A landscape with many peaks, sampled at points; each row gives a point and its height.
From any point a climber steps to the highest of the 2 points nearest to it. It stops when none of these is higher. Distance is the straight distance between rows; heights are no part of it.
j_327 height 3.92: [152 112 142  92 158 118 132  90 181 118 174 130  78 143  98 150 123 138
 109 153 120 142 176 190 138  91 141 156 176  77 108  99  73 190 116 146
  91 163 131 178 159  97  75  77 159 128 142 163 132 139 111 138 173 150
 110  55 124  93  98 106 105]
j_651 height 4.93: [107 141 137 109 104 107 124 153 108 172  75 104 130 136 133 107 141  97
 172 129 148  84 107  91  96 108 109 148  99 158  82 128 129 114  89 136
 123 129 124 147 169 146 154 126 122 120 158 150 138 102 175  94 179 122
 121 135 123 132 136 113 118]
j_701 height 6.32: [145 152 116 149 107 101 107 137 110 124 127  52 117 121 155 105 143 131
 125 139 107 128 121 133  97 112 130 141 112 174 107 149 138  87 124 129
  76 107  94 103 127 110 138 110 113 111 156 123 118 174 133 120 110  80
 136 157 167 125 110 148 135]
j_981 height 6.82: [136 155 150 124 132 167 144 153 116  82 180 128 114 142  91 110 137 170
 103 124  96 127 150 122  88 154 114 133 147 156 145 101 109 124 147 140
 177  99 110  91 113  95  96 145  98 122 110 101 153 103 102 136  87 145
 110 109 145 171 142 177 124]
j_223 height 1.14: [132 120  95 149 126 134 112 129 138 131 129 144  73 102 161 149 142 134
 142  99 181 143  68  97 163 100 118  88 103 103 144 151 155 111 122 103
 125 135 162 157 132 125 151 165 188 122 126 159 128 116 140 124 124 154
 112 155 115 140 109 125 140]
j_466 height 7.45: [158 165 116 112 156 151 144 129 145  52 172 121  96 129 150 130 135 163
 119 132  89 148 139 110 104 148 117 126 155 174 174 108 144 134 150 124
 137 106 116 131 103  83  89 127 134 156  95 120 125 132  91 127  55 107
 123 142 109 172 143 182 177]
j_309 height 6.63: [139 137 115 135 153  87  63 131 142  92 144  62 105 127 121 113 164 131
 106 145 148 133 122 124 103 114 125 134 150 147 100 163 115 122 153 159
  87 105 110 159 130 110 104  93 156  90 128 165 172 176 127 136 122  87
  69 110 136  78 101 116 132]
j_919 height 0.77: [145 106 105  94 116 117  76 121  92 143 100 108 126 111 119 127 115 179
  99 109 163 102 166 128 157 165 152 130 138 149 148 139 143 126 172 129
 167 151 126 127  96 166 171 133 125 180 117 156 116 117 170 129 112 184
 103 111 110 132 120 126 170]
j_963 height 4.52: [119 122 156  94 138 101 135 115 141 152 106 113  97 145 111  96 147 115
 108 137 138 133 107 139  99 113  99 130 123  99  71 148 144 165 104 155
 112 153 126 112 131 108 120  98 137 103 125 179 161  91 158 145 189 164
 115  98 120 136 115  96 110]
j_472 height 6.81: [153 120  98 122 137 129 119 116  92 133 151 101 178 143 103 152 132  83
 122 143 100 138 182 133 104 142 159 128 131 178 182 125 142 145 155 131
 112 124 138 144 109 101 128  76 159 151 156  93  90 148 122 126 103 101
 137  98 115 116 144 130 162]
j_964 height 6.93: [120 143 137 141 146 166 117 117 114  98 151 170 117 133 152 153 132 103
 109 136  98 186 102 123 111 118 132 120 105 123 158 126 130 140 129 153
 135 134 130 121 115 117 106 150 112 124 120 118 150 122  86 163  87 103
 148 135 146 153 141 138  82]
j_424 height 5.96: [129 161 124 164 132  82 122 167 138 127 135 111 141  83 134 123 161 124
  81 124 166 162 111 125  71 128 106 125 143 134 120 198 128 102 170 121
  67  84 163 112 135 143 115 133 150 114 138 139 123 153  90 115 100 152
  86 111 134 115  70 117 128]
j_891 height 3.63: [110  77 151 147 173 108  97 126 183 159 119 103 201 168  81  99 129 143
 154 159 134  77 177 149 177 143 136 130 153  66  77 143 108 145 106 142
 116 155 125 202 187 105 115  80 144 133 118 167 134 110 129 126 193 113
  98 105  65  83 125 102 110]
j_55 height 4.29: [139 125 167  87 135  96 162 104 126 139  87  80  95 101 150  76 147 139
 127 144 118 144 116 129 101 107 130 146 134 132  68 151 173 146  99 148
 120 143 111 112 121  89 152 120 110 140 103 173 142  96 154 138 133 128
 126 185 109 156 151 133 121]
j_229 height 0.89: [149 115 105  68 107 117  74 129  86 102 105 137  81 129 130 142 159 131
 108 106 165 116 123 110 116 143 125  87 108 157 168 142 144 115 138 135
 199 159 122 147  99 157 144 130 144 154 128 156 122 113 170 156 123 161
  98 103 105 107 111 114 173]
j_931 height 6.25: [143  96 123 118 152  93  91 139 126 120  81  28 161 120 112  75 174 143
 128 114 124 102 141 152  92 147 124 140 127 150  88 166 137 120 143 178
  97 141  96 132 113 108 134  96 125  84 130 168 164 169 154 149 137  78
 101 144 103  82 113 142 163]
j_86 height 4.10: [143 146 165 131 167 122 163 136 150 110 109 123 139 105 156  76 163 127
 109 146 156 121 134 125 119 144 126 164 140 127 108 158 167 162 112 109
 105 107 140 134 137  72 137 141 129 190  94 190 139  75 127 131 115 116
 102 148  69 151 150 144 129]
j_67 height 1.70: [175  93 138 102 120 116 112 109 132 126 139 112 154 121  97 141  74 183
  74 130 132 122 181 199 152 155 156 127 136  98 147 108  98 137 133 147
 139 155 122 115 105 127 145 114 128 138 136 165 125 152 142 154 108 144
 112 120 157 105 114 155 153]
j_812 height 0.58: [132 104 123 113 125 121  90 131 122 143 128 121 160 129 114 121 148 168
  86 108 183 103 155 121 135 155 106 149 141 123 115 156 124 140 176 127
 104 142 164 181 150 136 123 134 169 157 141 162 115 120 145 112 138 208
  70  52 117 107  80  89 109]
j_632 height 0.43: [128 122 145 137 124 148 119 109 170 100 183 153 153 129 135 134  98 102
 113 157 157 125 142 169 154 134 137 178 103  63 150 132  68 149 142 139
 109 134 152 154 188 147 107 134 138 131 154 141 124 121  97 120 120 148
  93  75 160 105  69 101  82]
j_558 height 4.22: [114 154 118 123 109 159 120 140 158  89 124 160 118 125 195 139 123 125
 197 170 128 111  71  79 195 102 106 170 107 128 131  87 149 109  89 123
 154 128 104 169 158 129 120 159 111 102  90 127 127 104 134 121 107  72
 160 181 110 141 137 157 119]
j_202 height 5.15: [149 124 139 170 149 158 163 138 102 174 115 176 183 150 129 144 103 138
 121 144 100 158 135  96 156 153 137  91 151 123 161 145 195 144 138  92
 146 102 152  87  95 105 115 158  76 148 105  96 100 122 119 123 110 132
 169 124 111 174 185 146 145]
j_452 height 2.25: [128 102  90  98 106 141 130 100 103 134 175 131  74 195  76 189 101 146
 130 120 115  98 175 154 151 103 136  85 123  98 134  55 100 147  91 142
 147 186 127 104  65 142 126 104 147 100 143  72 114 144 124 134 156 182
 143 117 165 149 158 127 125]
j_25 height 0.21: [132 106 119 122 126 161 126 157 140  90 106 138 158 121  95 133  60 144
 138 104 108 130 140 147 179 158  98  93 130  89 174  28 110  87 125 125
 205 143 116  81 112 130 125 144 130  96 146  72 117 181 118 136 100 119
 132 127 119  91 113 164 186]
j_435 height 5.16: [137 122 133 116 104 161 169 111 134 106 131 102  94 152  74 134  82 149
 164 113  73 140 129 144 108 137  98 115 121 116  80  57 131 110  62 177
 110 173  88  72  96 112 138 110 124 110 159  70 111 162 133 138 169 141
 179 184 172 130 126 138 111]
j_227 height 5.10: [105 121 144 121 120 167 167 104 183  82 206 181 149 139  79 109 112  92
 141 137 128 135 143 146 117 119 150 131 141  72 155  63  71 190  96 139
 143 118 117 168 159 104 103 119 176 121 144 105 136 126 116 121 110 122
 125  96 145  90 121 155  83]
j_326 height 5.45: [133 150 130 142 153 145 146 156  74 142 132 147 132 156 147 143 137 168
 108 135  97 148 111  96 147 120 121 110 167 190 160 170 201 100 170 102
 158 125 132  58  95 136 132 150  93 144  92  87  79 122 119 128  89 149
 143 149  90 201 200 128 161]
j_100 height 1.04: [144 122 114 111 147 138  82 160 118  91 135 179 174 138 164 135 124 111
 138 117 142 116 135  99 134 214 109 117 147 138 180 107 125 106 155 109
 159 114 160 157 123 130 102 151 146 136 109 159 139 112 114 117 101 145
 100  72  84  86  96 108 153]
j_828 height 3.98: [118 145 144 178 157 127 148 163 144 127  99 103 215 102 156  74 153 131
 137 122 139  94 135 120 120 163 123 175 127 113 107 163 124 135 158  99
 105  77 148 146 163 104 132 143 126 187 111 159 118 113 150  91 130  98
 114 128  79 106 125 146 150]
j_171 height 5.63: [142 166 129 146 166 105 161 131 161 131 157 116  99  94 141 149 175 121
  67 149 163 178 110 138  87 112  96 137 162 119 121 193 137 145 141 130
  47  99 165 130 108  97 100 137 154 142 109 161 144 125  65 111 118 146
 110 129 130 171  95  84 108]
j_9 height 4.49: [114 157 148 106 126 165 170  98 161  85 176 171 128 132 148 107 121 114
 162 164 117 128 106  90 158 107 102 181 119 102 138  70 109 153  62 136
 130 106 109 156 168 102 112 133 134 135  98 138 138 107 134  99 108  95
 146 124 128 154 128 174 100]
j_483 height 6.02: [124 112 103 125 124 172 137 100 138 103 122 120  80 151 107 181 139  38
 126 112 125 171 112 145  89 127  72 129 108 109 124  97 112 159  84 176
 115 142 141 117  96 114 108  97 132 105 164  58 179 143  93 150 153 105
 149 148 159  92  97  88  89]
j_224 height 7.72: [121 180 165  98 154 163 157 111 134  54 189 128 141 158 141 150 132 113
 124 150  75 128 164 131  76 136 139 136 144 165 182 100 104 137 108 159
 109 106 112 109  85  84  88 128 161 143 132 125  71 126  79 121  71 105
 158 116 134 160 161 165 159]
j_652 height 2.04: [132 140 116 103  80 135 134 101 101 106 163 122 108 136  98 157  89 132
 120 126 104 107 174 155 148 108 181  83  94 126 139  86  96 147 102 132
 147 144 122  99  73 147 131 114 127 144 151 120 102 124 117 158 100 161
 175 128 163 156 167 163 141]
j_760 height 0.08: [147  92 112  97 109 162 126 127 131  67 147 146  94 122  78 166  59 137
 130 108 105 110 152 141 153 145 135  89 108  95 170   6  98 111  71 166
 174 176 105 105  65 144 142 134 148 115 140  77 104 152 130 144 116 120
 167 147 149 113 126 156 168]
j_115 height 5.58: [119 108 121 115 138 180 170 108 145 117 117 121  75 153  89 169 129 114
 131 111  82 167 139 171  91 140  54 120 145 107  97  71 139 146  88 182
 118 132 119  81  88 102 128 100 121 115 175  58 139 160  85 128 180 130
 169 171 167 154 101  88  80]
j_857 height 1.05: [143  98  76 167 131 127 118 145 100 147 117 138 182 140 118 132 143 192
 170 133 122  82 153  89 176 153 135 123 159 132 124 151 175 115 160 106
 145 124 135 148 110 113 136 141 129 165 103 141 102 136 134  57 116 133
 112 112  79  98 116 128 151]
j_517 height 5.46: [118 134 100 117 107 114  95 147 100 157  93 159 144 103 181 123 111 151
 208 149  99 103 129  85 153 139 154 129  90 154 136 132 177  95 144  99
 176 152  95 133 141 173 135 137 102 128  84 134 128 149 146 149 116  56
 159 151 107 107 173 101 147]
j_399 height 6.26: [134 139 151  82 134 130 145 107 128 109 162 140 121 197  53 159 141 115
  53 147 113 123 196 174  96 120 106 137 184 127 129  79  83 150 113 145
 116 135 132 114 122  87  97  96 123 133 162  88 131 125  91 155 164 179
 101  53 144 136 135 114 121]
j_208 height 4.73: [ 83 126 154  95 114 107 124 131 104 167  68 101 108 141  78  95 146 115
 118 112 156 123 111 125  72 119 110 124 121 128  69 139 115 133 114 140
 138 132 104 110 171 159 140 126  98  78 127 121 140  90 188 144 190 163
 109 116 127 148 143 131 108]
j_637 height 5.39: [104 140 162 143 138 148 163 101 148 125 154 148 168 152  71  89 121  91
 115 152  99 121 167 163  98  84 173 129 145 105 110  96  78 190  81 131
 100 113 151 139 155  92 103 104 111 143 134 118 136  96 127 140 144 126
 137 107 147 128 140 161  70]
j_717 height 5.66: [113 131 161 157 122 160 134 156 126 122 153 133 167 143  74  85 126 146
 111 144 135 137 133 144 121 100 108 148 142 106 126 138  95 152 124 122
 127  89 136 138 201  97 116 133 111 114 126 106 123 102 139 121 136 148
 110  98 121 149 118 174 111]
j_584 height 1.86: [134 133 130 120  85 135 111 124 114  98 184 160 114 147  89 170  84 150
  72 126  93 108 172 192 146 149 163  86 119 100 165 111  70 128 124 154
 151 140 111 105  96 143 129 120 124 114 150 130 119 155  88 158  99 160
 137  97 163 119 122 143 124]
j_73 height 5.09: [103 145 143 127  99  87 151 161 146 154  69 111 149  94 158  66 109 142
 160 115 128 129 123 150 124 147 142 197  91 134  83 127 125 116 134  92
 142  96  83  94 192 159 149 138  76 146 106 143 144 141 180 145 133  90
 132 131 139 124 138 151 154]
j_545 height 4.85: [102 135 160 206 133  81 156 158 153 115  79  97 175  71 197  67 123 139
 147 131 134 126  81 166 187 132 149 213 142 129 113 148 135 101 165  64
  97 116  80  67 170 120 190 136  99 142 100 144 103 166 141 130 122 114
  93 178 116 109 144 126 207]
j_295 height 6.74: [114 164 123 150 128 121 105 149  77 159 107 144 124 119 176 166 176  98
 147 110 141 137  62  58 117 134 101 135 137 183 165 156 179  68 133 120
 133 122 155 124 128 185 157 163 131 119 155 101  95 136 119 105 145 118
 164 153 110 175 122  98 134]
j_307 height 7.26: [ 89 127 138 163 150 115 130 129 111 172 105 181 137 127 146 187 181  71
 115 110 167 163  56  79 102  86 117 108 122 160 140 173 148 128 140 118
 107 117 155 151 143 176 144 146 127 109 162 112 114 101 104 111 187 147
 125 114 109 164 140  96 103]
j_549 height 5.68: [122 116 140  79 133 108 148  70 149 132 164 170  57 129 129 147 146 125
 104 132 141 160 104 144 133  65 166  98 123 106  86 149 119 175 113 101
 109 151 102 138 109 113  92 120 112 120 110 153 178  99 107 164 181 138
 175 114 152 132 153  98  48]
j_929 height 0.34: [130 109 135 153 122 165 142 147 135  96 107 134 126 114 115  97  87 174
 102  95 106 160 100 157 174 148 111 117 116  82 166  97 115 131 165 113
 182 117 114  79 153 138 144 173 125 118 111 107 150 139 140 142 102 126
 113 129 129 124 119 174 150]
j_259 height 4.11: [149  98 122 122 139 132 142  91 144 152 140  88  80 169  97 157 127  88
 135 132 122 112 133 172 136  84 117 135 123  88  92 109 100 189 101 157
  82 167 111 141 130 102  96  61 150  94 144 140 126 143 135 122 181 126
 152 117 150  92 107  96 102]
j_714 height 6.48: [104 123 124 104 112  58 155  90  94 154 146 111  78 131 164 123 133 156
 107 146 144 113 120  98 136  68 144 110 132 188  53 177 144 140 141 155
 132 158 109  87 109 174 120 120  77  92  89 166 118  85 148 135 159 131
 151 152 151 184 207 144  55]
j_668 height 7.46: [ 99 163 143 136 124 114 141 104 127 129 165 168 101 120 165 141 141  89
 111 129 139 156  87  98  88  86 135 121  96 143 110 159 121 123 117 131
  91 115 135 127 100 150 110 145  82 114 130 138 160  92 119 156 124 100
 160 137 160 164 154 125  47]
j_271 height 6.59: [104 141 121 190 102 114 111 158 113 162 111 128 144  83 172 126 132  85
 121  90 150 140  74  80 100 104 137 123 117 136 172 176 127 103 179  85
 111  76 145 140 171 195 140 147 128 132 152  95  96 126 155 116 113 119
 151 109 137 128 121 157 119]
j_719 height 5.99: [128 129 116 111 103  78  94 139  95 150  96  71 105  95 124  76 134 169
 145  97 135 104 167 150  90 134 146 143 116 178  81 151 139 116 158 142
 115 135  82 104 118 142 146 111 104 119 121 141 137 136 171 148 128 101
 129 141 154 119 137 140 165]
j_212 height 6.23: [141 140 107 153 137 144  94 126  72 178  87 148 138 161 133 190 133 101
 170 120 111 136 103  78 139 145 118 100 114 166 148 127 199  70 132 122
 147 138 165  99  72 153 124 119 107 135 139  96 110 152 107 125 127 133
 162 156 110 159 145  71 143]
j_398 height 1.30: [126 131 109 119 146 115 100 133 144 124 173 155  84 128 150 138 152 166
  91 151 179 140 115 115 153 107 139 121 145 125 136 171 128 134 145 114
 150 136 141 166 126 122 133 163 156 160  86 171 129 122 134 117 116 149
  88 121  91 162 121 106 106]
j_621 height 1.43: [164 110 138  79 136 113 125 115 151 124 183 153  98 138  95 113 138 179
  78 159 150 133 162 153 134 151 159 107 164 118 123 178 120 173 130 106
 153 135 143 163 111 108 117 132 144 155  93 181 154 113 132 146 108 172
  99  96 117 135 128 127  89]
j_720 height 6.03: [172 140 132 100 110 117 159 126  94 161  91 153 131  79 181 115 120 126
 155 131 114  99 141 108 109 177 179 148 122 158 135 147 180 127 127  87
 128 120 135 112  72 112 126 143 118 183 110 155 121 100 130 132  96 110
 190 168 132 151 169 105 164]
j_912 height 0.67: [107 117 114 114 110 104  91 132  83 137 119  82 124 138 114 121 174 175
 114 114 197  95 118 123 169 109 124 153 137 148 114 182 136 115 175 144
 119 156 130 148 155 164 171 123 150 150 104 149  94 119 174  92 144 195
  80  95  88 132 104 125 137]
j_156 height 6.28: [137 140 115 187 129 122 117 148 121 135 144 111 157 102 144 150 125 123
  90 109 129 173  98 116 137 124 115 112 133 130 173 171 132 102 211  94
 126  87 153 124 170 154 125 139 143 114 133 107 113 169 116 136  94 133
 110 111 129 108 101 141 128]
j_564 height 0.78: [147 157 115 187 186 114 116 158 133 101 128 145 161  97 249 144 137  89
 127 138 144 130  68 101 115 191 120 164 141 157 186 170 135  87 160 112
 105  76 156 144 146 137  92 168 164 142  98 150 114 168  73 112  60  83
 137 149 133 129  95 120 150]
j_381 height 3.24: [ 99 140 105 139 114 167 158 119 108 173  86 154  88 135 142 144 117 118
 164  95 149 141  58  65 141  68 107  86 107 124 128 126 174  69  85 113
 145 142 150 119 138 205 157 164 108  53 159  45 117 122 149 147 142 136
 163 198 151 183 168 138  93]
j_877 height 3.93: [129 139 113 139 108 179 128 106 159  88 131 174  43 109 183 172 107 122
 146 127 142 142  67  89 182  83 111 142  95 102 151 101 134 107  92 135
 156 142 137 160 123 142 111 157 151 101  91 105 135 106 117 134 109 108
 159 189 139 186 106 142 108]
j_30 height 5.18: [ 88 139 113 116  77  85 106 143 103 144 116 126 117  93 190 105 134 122
 191 131 146 109  96  58 126 125 135 155 105 173 111 133 133  95 127 130
 151 144 104 167 173 173 135 148 104 125 120 153 120 111 195 123 139  77
 132 150 117 119 147 147 118]
j_367 height 6.69: [103 141 149 118 133 108 157 115 135 129 178 118 118 169  46 115 121 144
  78 149  92  91 236 206  89 132 151 125 173 120 102  64  85 140  97 191
 122 124 120 105  90  96 114  95 142 109 173 103  91 100 134 123 161 151
 134  84 142 127 121 166 117]
j_943 height 5.82: [123 124 111 141 131 147 121 173  65 176  90 143 115 131 138 137 111 170
 175 128  70 133 114  85 156 161 138 103 131 168 138 150 195  76 146  94
 177 130 108  80  91 161 151 140  73 152 116 100 121 145 147 154 125 148
 158 147 105 170 179 101 165]
j_126 height 6.55: [137 120 132 119 125 148 110 118 100 139 108 125 199 143 130 137 120  51
 115 117 109 138 138 121 130 144 138  98 127 162 193 114 146 164 152  90
 134  94 158 159 129  88 128 122 154 168 138 103  78 106 123 120 105 136
 167 109 127 102 136 102 180]
j_407 height 5.72: [171 111 117 112  99 122 153 124 117 140 107 126  86  77 144 101 112 177
 135  99 114 130 147 125 119 143 168  87 110 130 116 143 171 147 113 118
 123 131 148 101  49 125 144 140 128 151 113 170 149 117 151 137 119 124
 176 197 147 156 132 133 145]
j_387 height 3.75: [ 96  83 140 189 149 120 103 154 152 166  96  91 252 125  88  91 135 158
 128 144 140  82 168 141 169 162 128 124 118  58 122 147 106 116 163 121
 136 117 132 170 174 154 148 129 126 134 126 159 119 145 133 120 187 144
  82 116  77  76 119  85 127]
j_269 height 4.69: [142 155 157 188  97 106 160 137 137 161  74  97 111  69 184 108 109 144
 155 130 116 147  78 148 161 121 131 175 120 158 115 151 143  68 159  70
  91 130  64  66 156 152 168 124  97 132 142  92  91 194 136 139  94 104
 122 177 161  89 141 118 193]
j_305 height 0.66: [117 133 135 183 166 123 125 142 137 113  87 132 160  69 241 132 124 107
 176 126 131 109  73 139 150 172 117 161 112 131 147 140 127  77 160  91
 155 108 107 120 144 143 138 181 122 130 112 148 143 172 105 105 100  65
 132 176 126 113  83 130 164]
j_846 height 6.27: [155 133 139  93 110 117 140  94  82 159  93 136 168 132 127 119 121 106
 120 131 144 121 162 116 131 149 163 115 119 159 160 127 174 158 116  83
 127 129 151 119  94 121 146 142 129 192 116 147 108  72 141 109 121 160
 179 133 136 145 150 108 181]
j_112 height 0.46: [139 143 156 159 139 136 141 163 153  91  86 122 116  79 181 103 117 150
 104  64 136 159  64 152 141 153  74 129 133 115 151 121  99  63 176  97
 146 110 119  72 155 155 153 178 146 108 124 126 153 154 106 158 108 106
 109 125 119 131  93 173 162]
j_296 height 4.78: [122 141 136 109 128 157 119 121 155  67 181 161 154 168 104 125 118 112
 163 135 107  94 151 113 127 146 108 156 152 107 136  68  83 125  84 152
 144 124 109 173 147 114  89 137 136 116 123 120 143 124 120  90 119  91
 116  76 147 135 127 171  90]
j_859 height 1.15: [141 104 110 120 154 115 100 154 118 120 154 172 157 141 128 126 136 182
 149 140 146  84 161  94 149 185 138 109 176 131 143 147 136 113 147 126
 171 134 154 174 117 130 104 135 150 177  75 185 128 124 142  92 100 129
  96  78  45 113 116 129 111]
j_232 height 0.50: [148 113 135 119 117 115 112 123 154 127 178 133 153 126 112 136  87 173
  92 136 188 111 179 158 129 166 134 168 127  81 128 145  72 125 172 116
 111 127 182 164 162 140 102 132 160 146 148 157 106 130  95 124 103 187
  62  53 129 107  90  66  98]
j_853 height 3.74: [143 103 166 130 178 123 125  78 178 158 154 111 146 144  76  88 123 103
 155 170 119 107 190 192 130 112 150 131 185  90  98 146 100 170  99 161
  91 169 133 185 164  90  89  71 170 123 116 163 154 107 112 121 194 114
 108  76  88  71 117 111  91]
j_958 height 7.20: [173 167 116  96 152 119 130 113 128  88 188 106 137 135 156 170 164 109
  83 144 120 133 175 142  78 137 142 128 152 170 164 130 103 137 136 129
  79 110 151 126  88  89 103  91 156 150 139 148 111 149  70 116  85 127
 124  90 142 126 130 132 149]
j_757 height 6.04: [103 117 114  73  94 106 122  88 105 139 162 127  64 138 140 161 123 145
 102 133 136 118 116 123 154  52 155  94  93 125  92 133 108 140 108 128
 134 163 107 107  96 151 131 124 124  98 110 158 132  89 150 164 155 160
 170 125 154 162 157 121  68]
j_433 height 0.57: [107 132 144 174 154  87 131 159 161 103  92  94 149  47 231 110 133 125
 133  77 176 117  59 136 143 158 115 159 128 121 136 166 113  56 170  99
 130 132 122 104 159 200 168 166 148 116 138 156 116 145 127 119 118  98
 104 137 131  99  78 129 155]
j_222 height 6.66: [123 134 129 149 121 124  92 143 116 113 124  76 130 155 118 129 155  62
 130 129 111 140 106 120  95 105 105 156 108 146 119 126  89  95 123 147
  97  91 112 136 154 136 148 107 105  95 170  98 154 164 136 130 129  80
 116 120 175 104 120 142 139]
j_814 height 7.67: [142 121  90 133 155 138 125 139 148 119 162 127 108 166  78 136 149 106
 147 119  95 122 173 147  65 145  99 128 148 120 120 104 100 138 116 175
  88 124 131 147 104  83 116  97 150  96 166 102 162 156 104 107 155 105
 119  91 138 105 108 130 105]
j_265 height 6.31: [ 99 144 170 150 131 159 162 157 144 107 170 163 111 136  96  97 134 144
  53 135 121 178 118 147  78 124 107  94 150 130 150 155 117 147 145 126
 167 101 122  94 138 117  82 168  80 133 106  93 172  76 112 168 102 152
 116 141 138 170 146 162  83]
j_771 height 3.60: [112 163 131 131 100 183 167  95 133 141 105 165  52 113 158 171  94 149
 158 124 114 139  75  89 172  79 110 121  93 121 126 124 172  85  65 146
 145 168 115 111 121 165 142 170 114  83 103  78 121 110 104 118 128 132
 197 238 148 176 135 132  85]
j_503 height 5.25: [100 108 124 151 104 114 113 162 127 179  66 144 156 107 137 120  80 132
 167 130  94 123 132 142 146 157 160 144  93 108 144 123 141 103 147  72
 154 128  77  88 169 190 170 140  87 153 111 100 134 160 171 149 134  78
 154 118 132 117 168 132 162]
j_438 height 2.99: [103 112 127 146  98 140 172 151 108 180  80 111  86 133 120 100 127 131
 180 105 146 134  77  70 124  56 114 103  80 144  90 134 135 117 114 106
 128 123 127 103 172 161 177 154 102  86 136  78 113 117 182 117 171 146
 141 193 145 156 159 148 117]
j_910 height 7.13: [126 101 141  77 140 128 155  98 162 129 163 129 128 144  50 119 124 122
 108 100 113 108 217 185  60 159 125 120 176 110 105  79  94 163 102 206
 107 140 130 141  66 105  97 100 163  99 184 132 150 123 117 114 149 123
 127  90 165  89 110 137 125]
j_90 height 5.91: [102 125 160 138 126 120 127 174 115 117 138 134 130 110 114  45 116 156
  86 129 129 131 123 146 111 133 151 121 157 122 112 164 111 156 164 108
 164 101 119 117 149 118 117 139  76 150 105 142 154  76 163 140 121 143
 112 113 121 138 150 177 110]
j_463 height 6.91: [107 131 115 164 122 166 131 154 114 179 100 150 170 137 123 148 135  80
 141 120 158 135  93  73 130 101 101 115  96 113 136 164 142 134 147 103
 126  83 163 147 155 147 145 170 124 127 137 104 110 113 136  94 150 155
 127 120 107 151 123 127 106]
j_191 height 6.94: [104 129 116 106 115  85 159  99 100 145 130 140 107 126 154 121 155 113
 130 134 131 138 128  70 127  73 121 121 129 190  82 158 167 137 103 118
 113 129 146 127 119 120 114 132  92 128 104 139 145  84 122 139 144  97
 163 160 134 168 200 142  59]
j_794 height 5.51: [146 152 141 120 152 125 138 116 163 120 126 148 114 130 119 159 176  97
  86 137 155 205 125 155 110 124 106 135 151 121 129 147 132 168 132 111
  99 116 182 148 153  90 107 136 169 153 128 146 152 114  59 139 141 155
  85 103 106 117  95  66 127]
j_101 height 6.43: [108 150 121 122 121 164 100 105 138 106 146 157  90 147 146 194 154  53
  81 134 128 194  74 140 126 121  91 130 105 107 154 112 114 138 112 158
 127 136 122 121 135 132 111 102 130 109 150  88 151 151  88 191 121 122
 132 124 157  96 109  99 106]
j_125 height 2.47: [135  96  65  87 113 134 116 135  94 154 127 153 135 161  77 135 111 101
 179  91 121  82 149 116 138 126 124 102 100 128 123  52 124 143  90 135
 141 166 160 135  85 128 136 106 155  97 158  81 113 138 141 113 140 141
 149 120 141 119 138 117 142]
j_914 height 3.87: [114 121 153 175 158 133 131 165 171 150  74 116 232 104 130 111 147  97
 121 121 115 110 121 134 141 193 129 159 117  84 120 140 116 104 157 111
 152  98 119 153 156 138 159 139 119 168 119 163 161  99 129 132 181 104
  92 120  74  89 124 117 152]
j_35 height 0.94: [124  94  89 177 144 133 122 151 124 179  88 125 223 137  76 141 119 162
 198 119 119  73 172  95 161 153 115  98 129 111 108 106 155 125 150 134
 111 124 138 163 121 108 165 120 147 130 141 110 122 147 145  51 165 132
 104 126 106  85 122 122 173]
j_643 height 4.97: [116 142 154 148 115  97 160 129 147 142  57  89 158  89 168  68  99 149
 176 148 144  98 130 158 167 117 172 197 113 137  81 132 146 133 135 101
  92 128 103 113 180 114 160 115  90 170 109 175  89 149 171 123 115  97
 132 189 122  93 142 128 186]
j_982 height 0.91: [130 150 135 150 170 135 108 145 140 118 118 156 169 119 196 136 155  78
 138 124 114 149  91  90 101 209 124 123 113 164 168 146 136 100 173 118
 135  79 161 134 119 131  96 148 132 125 120 127 154 130  87 125  96 123
 128 112 115  67  86 102 159]
j_147 height 7.09: [131 137 104 146 142 126  88 139 148  94 146 109 128 130 121 139 166  88
 136 138 116 139 104 119  80 134 107 135 129 149 125 131 121 107 139 160
  95  76 137 175 131 116  97 102 143 105 160 120 179 190  83 116  99  77
  97 104 165  93  96 122 106]
j_312 height 4.32: [156 106 108 139 128 132  99 110 126 143 128  90  96 150 139 192 103 100
 146 160 110 120 127 155 159  77 127 123  93 121 124 120 155 145 104 172
 104 178 120 137 123 140 146  65 137  96 160 102 125 157 126 106 148 113
 142 170 175 114 113  94 129]
j_666 height 4.57: [146 130 104 117  78 159  97 114 105 154 131 122 109 142 155 167  94 109
 164 151 128 129  96 117 158  81 155 131  78 135 141  99 120 108  98 133
 130 150 116 111 134 171 148 119 113  99 147 100 112 155 138 132 115 109
 174 183 181 135 150  97 125]
j_102 height 2.82: [ 95 101 107 133  92 148 164 143 110 168  82  98 131 148  67  86 114 171
 169 129 120 112 123 123 123  82 143 108 113 129  95 123 121 159 109 120
 139 114 130 118 136 101 139 123  79 106 121  94 106 105 187  91 132 151
 129 173 133 145 152 165 133]
j_966 height 1.01: [103 102 112  92 116 124  74 135 126 120  95 144 106 114 153 136 151  95
 146 101 161 139  76  91 159 131 140  81  85 127 137 149 144 139 128 116
 176 139 118 168 119 136 158 143 170 149 114 178 149  92 166 140 134 138
 114 144  64 107 112 100 155]
j_512 height 5.88: [142 151 150  85 119 102 154  92 142 111 165 127 108 149  60 125 160 137
  59 137 157 175 181 185 102 114 114 128 184 122 116 131  99 175 128  99
 118 122 166 118 126  76  94 116 147 147 142 133 141 100  97 156 148 209
  96  75 139 126 109  91 127]
j_392 height 1.31: [158 104 150 101 152 106 113 102 150  92 170 131 129 111  92 101 128 131
 104 133 116 160 150 162 145 148 183  67 154 113 141 153 133 172 133 126
 144 155 125 165 118  92 117  98 138 157 115 168 152 128 109 171  91 116
 107 113  87  96 135 134 113]
j_188 height 2.66: [120 110 110 121 118 147 170 115 131 157 114 125 138 184  60 117  83 152
 180 126 124  98 159 130 136 104 125 112 143 121  85  62 136 159  82 166
 109 156 124 129 125 103 160  99 125  89 168  95 104 131 175  70 162 163
 122 124 141 135 142 147 136]
j_44 height 4.84: [150 148 128 119  77 153 144 123 109 106 130 112 105 119 131 131  96 150
 164 120  84 124 124 137 134 105 127 143  87 135 132  65 123  98  81 144
 112 146  93  90 120 125 140 119  99 107 161  67 106 150 114 137 111 103
 163 184 174 137 135 147 148]
j_765 height 1.57: [187  97 117  81 154  97  99  93 159 112 165 134 105 141 124 161 115 180
  87 143 121 116 194 153 152 157 154 133 158  96 159 142 107 144 110 143
 157 163 143 143  76 135 139 120 149 147 106 190 128 158 130 115 117 150
  80 116 103 151  97 119 139]

Where does a climber stop that starts at each point below?
j_232: j_621
j_25: j_859
j_853: j_668
j_652: j_224
j_558: j_224
j_914: j_517
j_632: j_224

Call two points neighbours if one is among the 2 nearest of the other. Go from one point of each pair to the other, from neighbour to neighbour, staying as high as possible. Name the lowest point that can't be avoided.
j_517 / j_224: j_55
j_517 / j_668: j_891
j_668 / j_859: j_35
j_307 / j_147: j_794
